Points on a hilly landscape, in no order, each with its height.
From any point a ball rolls to the lowest of the 4 points nearest to it. It stops when none of these is lower. Distance is the straight distance between rows; heights are no part of it.
k_137: [ 23 -24 -33 -29 -11   7  21  37   0]  height 153
k_859: [  3  -6  66   7   3  16  34   6 -16]  height 518
k_641: [ 34  -6 -45 -42  10  28  19  27 -11]  height 186
k_863: [ 13   4  57  25  12  26  25   7 -20]  height 579
k_740: [-50   4 -14  31  -4 -33 -47 -38 -19]  height 357
k_826: [  8  11 -15  16  13  10 -26   3  15]  height 319
k_10: [  7 -32 -25 -23 -34 -26   8  19  24]  height 255
k_874: [-19  29  48  16   7 -11  63 -41  38]  height 654
k_810: [-48 -25 -58  -2  -3 -33 -35 -23 -45]  height 270
k_700: [-11  33  13  22  13 -15 -27 -34  27]  height 528
k_87: [-25 -14 -62 -42  -9 -16 -33   3  -7]  height 202
k_287: [-27   8 -21   8   2 -17 -51 -14   0]  height 259
k_666: [ 18  -9  35  16   0  21  28  18 -16]  height 438
k_419: [-35 -14 -69 -42  -1 -12 -35  -9 -36]  height 290
k_193: [19 -1 40 24 -9 -3 25 -2  8]  height 407
k_730: [ -5  -1  56  -4 -16  -9  56 -14   8]  height 389
k_2: [-29  27   2  30   5 -19 -50 -36   9]  height 498
k_838: [ 33 -19 -40 -41  -1  25  28  35 -14]  height 175
k_422: [-31  20 -33  12  17  -2 -51 -19 -15]  height 204
k_157: [ -5   8 -27   8   1  -3 -34   4  12]  height 233
k_86: [ 22  18 -31   3  24  30  -5  12   3]  height 150
k_694: [ -7  33  55  31  14   3  55 -42  18]  height 586
k_27: [  6 -12  57  -1 -15  -2  47   9  -6]  height 360
k_105: [ -8 -34  58 -30 -37 -22  54  18   4]  height 284
k_184: [16  4  6 17 -4  4 -2  6 18]  height 383
k_867: [-43 -12 -52  15   6 -32 -33 -31 -44]  height 249
k_738: [26 19 -1 32 22 31 -3 11 -2]  height 222
k_236: [ 20  25  14  42  21  17 -10  -5  13]  height 369
k_3: [ 10 -40  31 -21 -45 -25  43  19  13]  height 256
k_93: [ -5 -34  52 -28 -11  36  24  53 -27]  height 410
k_451: [  4  13   9  15  -2 -13 -20 -21  26]  height 457
k_662: [ 21  34 -24  23  39  34 -20   0   1]  height 32
k_933: [ 24  -6 -67 -77   6   5 -24  -4 -13]  height 168
k_181: [  8   8  56  29   8   1  33 -23  10]  height 455
k_813: [-10  32 -16  30  22   8 -46 -10   5]  height 406
k_256: [-31  26 -49  12  26   9 -51 -28 -43]  height 16
k_614: [ 18  24  39  38  15   7  14 -21  14]  height 482
k_368: [ 23 -13 -20  -5  -1  16  16  33  -3]  height 199
k_793: [  8 -12 -17  -3 -10 -12  -3  13  24]  height 278
k_146: [  8   1 -61 -50   4   9 -19  13   0]  height 108
k_187: [-13 -13 -12  -7 -19 -31 -27  -3  28]  height 123
k_609: [ -7  37 -47   2  32  24 -42  -5 -14]  height 206
k_16: [ 11  -7  13   6 -13 -21  11 -10  32]  height 370
k_271: [-20  -6 -36 -14  -5 -16 -36   2   9]  height 103
k_4: [ 13  17 -54 -35  19  23 -22   2  -5]  height 155
k_959: [23 22 50 50 28 33 10 -3 -8]  height 527
k_681: [25 13 30 36  9 10 12  1  7]  height 499
k_159: [ 10 -16   2  -7 -30 -27   9   5  31]  height 309
k_772: [ -9 -33  74 -24 -19   8  38  33 -11]  height 140
k_266: [-36   4 -49   2   9  -8 -46 -15 -26]  height 182
k_13: [ 13 -32  24 -15 -34 -16  34  31   0]  height 105
k_208: [-11 -30 -46 -35 -18 -22 -17  19  16]  height 280
k_837: [ 15 -14  35   3 -16   5  36  20  -2]  height 282
k_402: [ 20 -23  23  -2 -27 -14  32  19   7]  height 192
k_693: [  0   8  67  14  -3   2  53 -16   2]  height 131
k_840: [-15   6 -63 -48  12   2 -36 -10 -34]  height 277
k_634: [  3 -24  53  -8   0  31  22  44 -26]  height 435
k_136: [ -5  23  21  17  -2 -22   3 -40  43]  height 532

Call two points neighbours if one is among the 4 nearest of the other. Go from one point of each pair to the other, from neighbour to neighbour, staying as low as possible. Name the highest point that can't be avoided.
k_271 and k_662: k_87
k_772 and k_137: k_159
k_662 and k_693: k_27
k_662 and k_137: k_838
k_256 and k_137: k_609
k_146 and k_662: k_4
k_13 and k_772: k_105

Where does a ball stop that starts at each point below?
k_863: k_13
k_193: k_13
k_236: k_662
k_700: k_256
k_136: k_271
k_867: k_256
k_159: k_13
k_451: k_271
